A landscape with many peaks, sampled at points; each row gives a point and its height.
A climber steps from a point to whichever of its 6 nearest points has the largest rise for the distance, and stops where none of them is higher. Distance is the straight distance between rows; heights are no part of it.
fifan height 75.3: 13,-2,-35,-23,24,6,-10,-17,0,-6,-1,-14,5,13,8,-18,4,2,-11,-11
Kigir height 73.9: 17,6,-14,-15,13,-15,-9,-16,-10,-7,-20,8,-7,14,15,-24,11,5,-4,-11
gid height 55.9: 31,-9,32,4,-9,-34,8,44,-7,8,11,3,9,10,3,-4,6,11,-2,13
rago height 53.6: 36,-9,25,4,-3,-23,7,53,-9,4,7,-3,12,2,11,1,2,20,-4,6
Gesu height 27.7: -11,-4,-16,8,0,0,-10,-8,7,7,6,-5,2,-9,-3,7,9,-6,2,-17
Dopug height 80.2: 22,6,-30,-39,35,-7,0,-5,2,-3,-2,-15,-5,12,8,-32,3,14,-19,0
lom height 75.2: -13,-10,-10,-23,-10,39,44,-9,-9,-18,0,-4,14,22,-22,0,-39,7,-8,21
faz height 75.1: 11,-16,-20,-5,4,-24,-1,22,8,19,8,-3,14,-13,-12,1,8,16,-17,-11
Zuto height 72.4: -16,-4,-7,-18,-16,39,34,-13,-12,-15,-8,-4,11,22,-17,5,-32,9,-4,17
Lovu height 70.1: -14,1,-1,-9,-22,42,26,-12,-16,-10,-15,4,3,21,-10,7,-20,2,0,15
nabal height 68.5: -1,-6,-19,-2,7,9,-14,-18,-2,-2,-3,-10,2,6,4,-2,5,-7,-2,-17
Dar height 81.1: -15,3,-5,4,-6,30,-4,-19,-2,-4,-1,-6,5,-2,2,4,-7,-9,9,-5
Kes height 44.9: -21,0,-2,16,-5,14,-9,-11,3,-1,3,-2,0,-13,-2,10,-1,-10,6,-6
Puva height 36.4: -9,-3,22,24,9,-28,0,11,10,-2,23,-1,-33,-15,-20,15,5,-15,10,18
zus height 69.0: 4,-1,-19,-19,3,41,10,-10,-21,-21,3,-27,6,25,5,-5,-16,-11,3,-1
pedar height 44.4: 27,-7,-3,-9,0,-16,1,39,4,16,-2,1,18,-8,9,-3,7,25,-20,-7
ragip height 9.7: -29,-1,-3,16,1,2,-8,9,18,-4,18,-8,-13,-33,-9,22,-6,-1,5,-8
rep height 58.6: 21,-7,15,8,-7,-35,6,36,-4,13,7,7,9,-3,-10,2,10,16,-8,5
Tomi height 52.2: -19,21,27,7,-23,27,24,-12,10,-6,-13,20,-7,-6,0,14,-24,-14,10,30
vol height 50.5: -11,9,25,14,-21,28,16,-21,-10,-3,-13,12,-2,10,3,10,-15,-14,15,21
Liv height 79.9: -14,-10,-19,-2,6,26,-10,-16,4,0,5,-14,11,0,1,0,-3,-8,3,-14
supen height 69.6: 3,0,-13,-7,0,26,-8,-24,-20,-10,-11,-9,-5,19,13,-3,-1,-8,6,-11
Toma height 10.3: -20,21,36,18,-5,0,9,2,13,-10,17,-3,-24,-17,1,19,-5,-26,20,30
Nilek height 37.3: 13,-4,3,5,-1,-35,-3,3,-3,12,0,7,2,5,-4,-3,16,2,-5,-8
buzi height 45.9: -30,7,6,12,-11,26,-1,-9,8,-5,2,1,0,-18,0,14,-11,-9,10,1
diler height 41.3: -11,3,9,13,-11,24,-3,-23,-13,-1,-9,5,-1,5,7,9,-4,-16,14,2
ruk height 38.3: 13,-6,15,8,-4,-43,3,13,-3,12,10,6,3,5,-10,-1,15,-1,3,7
muta height 9.0: -25,-1,-2,17,-1,-3,-8,8,13,0,14,-4,-15,-27,-9,16,-3,-6,4,-11
Lurub height 41.4: -2,-11,22,24,8,-42,8,12,4,4,25,-1,-27,-2,-28,7,8,-9,7,23
tupe height 66.2: 31,5,20,-11,2,-33,-5,18,-1,6,-8,16,7,10,15,-24,10,11,-7,3
ziror height 56.0: -1,3,3,13,-9,14,-7,-24,-15,-1,-10,5,-5,10,10,0,8,-15,9,-8
boti height 5.6: -3,-9,-7,11,-1,-13,-7,-6,3,9,1,2,-2,-9,-5,7,12,-1,2,-16
mifog height 39.4: 28,6,-14,-33,20,-1,-3,25,14,12,-6,-4,9,1,19,-34,3,31,-31,3
nota height 51.6: 35,1,19,-8,-2,-16,-2,53,-4,8,-1,2,11,1,28,-5,1,26,-12,1
zinop height 76.8: 14,-11,1,4,1,-30,3,34,-1,16,6,6,10,-11,-12,13,7,19,-9,-4
mapod height 75.4: 14,1,-22,-19,15,-13,-9,-9,0,0,-14,-3,1,11,8,-17,14,7,-15,-11
mifu height 73.5: 22,8,-6,-22,11,-18,-14,5,3,2,-18,9,3,8,12,-25,11,13,-15,-8
virin height 8.6: -5,-11,-19,6,8,-9,-9,1,9,12,8,-5,1,-13,-9,5,11,0,-3,-14
galit height 10.7: 9,-7,3,6,1,-31,-2,12,-3,16,0,11,7,-5,-7,0,15,5,-3,-6
tolan height 66.1: 25,7,-4,-28,10,-12,-5,20,3,7,-17,8,6,2,23,-30,9,25,-23,-1
Gaku height 62.1: -13,-9,-21,2,6,16,-9,-8,10,3,9,-12,7,-10,-4,5,1,-6,3,-16
fekaz height 49.9: 22,-12,23,10,-5,-38,11,31,-8,6,16,5,-2,-1,-15,3,8,10,0,13
gevum height 71.0: 10,2,-13,-7,6,3,-14,-21,-16,-8,-15,2,-5,18,13,-11,10,-10,3,-12
Non height 50.8: 0,-4,-7,7,0,-7,-14,-17,-8,4,-5,6,-2,4,4,-1,11,-10,5,-11
veb height 60.9: 29,0,25,-2,-6,-38,-1,31,-1,10,2,10,9,8,7,-14,14,12,-5,7
niti height 55.7: 26,-8,4,-3,-4,-25,5,36,-4,15,-3,4,16,-6,1,-1,12,23,-16,-2
fuvam height 0.3: -16,-3,-2,19,3,-15,-8,0,6,6,8,1,-5,-16,-9,15,9,-9,3,-11
Zet height 19.2: -3,0,9,19,-3,-13,-9,-14,-2,8,7,4,-9,-7,-4,5,12,-15,13,-5
nov height 53.7: -22,6,8,14,-11,20,-4,-15,2,1,-2,0,-4,-10,4,10,-5,-14,13,1
soke height 57.2: 27,5,8,-14,1,-20,-6,33,5,12,-8,8,16,4,16,-12,7,25,-17,-4
dur height 64.1: -20,12,21,1,-22,31,24,-18,-4,-7,-17,20,-3,4,-9,10,-22,-3,5,25
Sig height 68.1: 19,5,2,-2,3,-25,-11,-9,-8,5,-7,13,-2,11,7,-13,18,-2,1,-10
zev height 73.3: 9,4,-26,-19,15,10,-8,-22,-18,-16,-11,-11,-8,25,14,-13,4,-2,-4,-11
ber height 29.3: 16,-5,-12,-8,1,-23,-5,12,5,12,-3,2,10,-2,1,-7,14,14,-14,-12
Rem height 25.1: -18,4,19,26,1,-16,-1,-5,8,3,16,3,-19,-16,-9,17,6,-21,17,9
Divo height 76.2: 18,9,-19,-30,23,-13,-12,-3,-4,-7,-20,6,-6,14,17,-32,7,14,-12,-8
banug height 33.5: -25,17,21,18,-17,24,3,-11,6,-4,0,8,-5,-16,0,16,-12,-14,13,15
lum height 69.7: -21,-3,-5,-14,-10,44,25,-15,3,-11,-1,-3,12,8,-16,5,-33,5,-4,15
gades height 45.0: 7,2,8,16,-3,-11,-10,-25,-6,3,-3,6,-9,10,7,-2,14,-20,12,0
Kot height 15.3: 13,-9,-11,-3,1,-23,-3,19,5,13,-1,1,10,-7,-6,-2,14,16,-15,-11
vuba height 69.8: -20,-4,-10,-4,-4,39,0,-15,2,-5,2,-13,11,1,1,4,-12,-4,7,-4
Tuf height 45.3: 16,-17,24,17,1,-44,13,25,0,9,19,1,-10,4,-22,1,10,1,1,23
bola height 30.9: 7,-9,12,16,-1,-40,1,15,0,11,12,7,-6,-9,-18,6,10,2,2,4
Kapel height 24.1: -19,15,25,20,-13,16,5,-11,3,1,-1,4,-9,-8,6,14,-6,-23,23,15
nese height 66.4: -16,-4,-11,-11,-7,47,10,-15,4,-8,6,-16,17,3,-6,-1,-25,-2,3,4
Gorid height 61.0: -25,5,7,5,-18,33,6,-13,3,-5,-5,3,4,-4,1,11,-16,-6,10,8
Seg height 68.9: -9,-2,-6,-5,-2,31,-5,-19,-13,-5,-7,-7,6,11,6,2,0,-7,8,-11
lupot height 29.4: 7,-5,13,17,-2,-41,2,2,-3,9,14,7,-9,1,-11,1,14,-9,8,6
Kegun height 47.3: 35,0,5,-16,6,-3,-2,51,7,13,-3,-5,13,-3,32,-6,-1,27,-22,-1
gugu height 5.4: -2,-9,-14,4,3,-15,-8,-4,6,8,1,1,2,-7,-2,1,13,3,-3,-17
suzo height 63.9: -26,-3,-12,0,-5,33,-4,-10,11,-3,6,-12,11,-11,-2,7,-13,-5,6,-6
lof height 15.7: -25,16,23,22,-3,-1,0,10,14,-15,18,-4,-24,-31,-3,24,-5,-13,15,7
nomok height 68.4: -17,3,-2,0,-13,41,6,-16,-10,-7,-8,-4,8,8,0,5,-15,-2,7,2
ren height 71.2: -1,-4,-27,-7,14,15,-10,-13,-1,-1,1,-15,6,8,3,-8,8,-4,0,-17
Zutog height 71.9: 22,10,-2,-16,11,-22,-9,-14,-7,-8,-21,16,-9,17,13,-28,11,3,-6,-5
noras height 7.7: -10,-11,-10,14,4,-22,-7,13,8,10,11,0,-6,-21,-18,16,4,3,-5,-11
tila height 7.4: -23,-6,-10,15,4,0,-11,6,17,1,15,-7,-6,-28,-12,18,-6,-5,3,-11
Faner height 69.1: -16,-5,-7,-11,-9,50,22,-13,-10,-12,0,-12,16,14,-7,0,-25,2,1,9
bilir height 70.6: -9,-5,-19,-6,1,38,-5,-18,-1,-10,4,-17,11,8,3,0,-13,-6,5,-4
Likib height 60.2: -13,11,22,2,-21,33,34,-19,0,-6,-22,30,-7,12,-10,12,-27,2,-1,26
Bivu height 67.4: -24,8,8,-4,-20,37,18,-13,1,-10,-12,8,9,-1,-7,14,-29,2,2,16
Roke height 15.0: -23,13,21,25,-6,0,-6,0,11,-7,12,1,-20,-25,-3,20,-3,-18,17,10
mulok height 57.5: 24,3,5,-8,0,-33,-7,8,0,11,-8,11,8,4,5,-13,17,13,-7,-5
lilo height 7.9: 1,-9,5,13,1,-33,-3,5,0,10,7,8,-4,-9,-13,10,12,-4,2,-8
zene height 77.2: 17,5,-29,-37,27,-7,-7,-6,1,-5,-14,-2,-8,11,14,-31,5,15,-17,-4
ruzes height 20.3: -22,15,24,23,-7,5,-1,-5,10,-7,9,4,-12,-19,1,15,-6,-18,18,13
sosiz height 69.5: 15,6,-5,-3,4,-2,-11,-22,-17,-10,-16,7,-8,21,15,-15,6,-10,8,-10
fav height 72.5: 7,0,-30,-23,21,26,-1,-19,-10,-20,7,-29,2,25,10,-10,-6,-8,-1,-8
Rezu height 11.8: -3,-9,0,16,5,-29,-8,10,4,7,13,5,-10,-16,-18,12,10,1,1,-10
Siv height 74.0: 5,0,-24,-17,14,13,-10,-20,-15,-10,-7,-10,1,17,9,-10,1,-5,-3,-16
revu height 37.2: 27,1,-15,-25,8,-8,-1,22,12,14,-7,-4,12,2,15,-21,6,29,-28,-7
tar height 63.7: -28,0,-1,-3,-17,42,11,-13,8,-10,-2,-5,11,-2,-7,8,-25,3,5,11
Som height 71.8: 16,3,-8,-5,10,-17,-14,-14,-7,-3,-14,9,-3,14,9,-13,15,-2,1,-10
Fisa height 66.5: -5,-7,-15,-17,2,47,14,-15,-14,-18,6,-23,16,22,0,-1,-19,-6,5,5
Samu height 25.9: -16,14,32,24,16,-12,6,12,20,-18,24,-8,-40,-19,-11,19,2,-23,16,26
ziva height 72.6: 23,8,1,-21,11,-21,-6,2,-5,0,-22,14,-1,10,13,-33,10,14,-13,-4
mul height 14.3: -14,-2,5,20,5,-21,-4,12,7,3,16,1,-18,-24,-17,19,5,-6,6,-7
botu height 45.2: -33,3,1,4,-10,30,-3,-5,19,-9,4,-6,7,-22,-4,13,-16,-6,8,2

Where does a climber stop that starts at each point below?
Samu -> zinop
Rem -> zinop
veb -> Dopug
mifog -> Dopug
soke -> Dopug
Tomi -> lom
vol -> lom
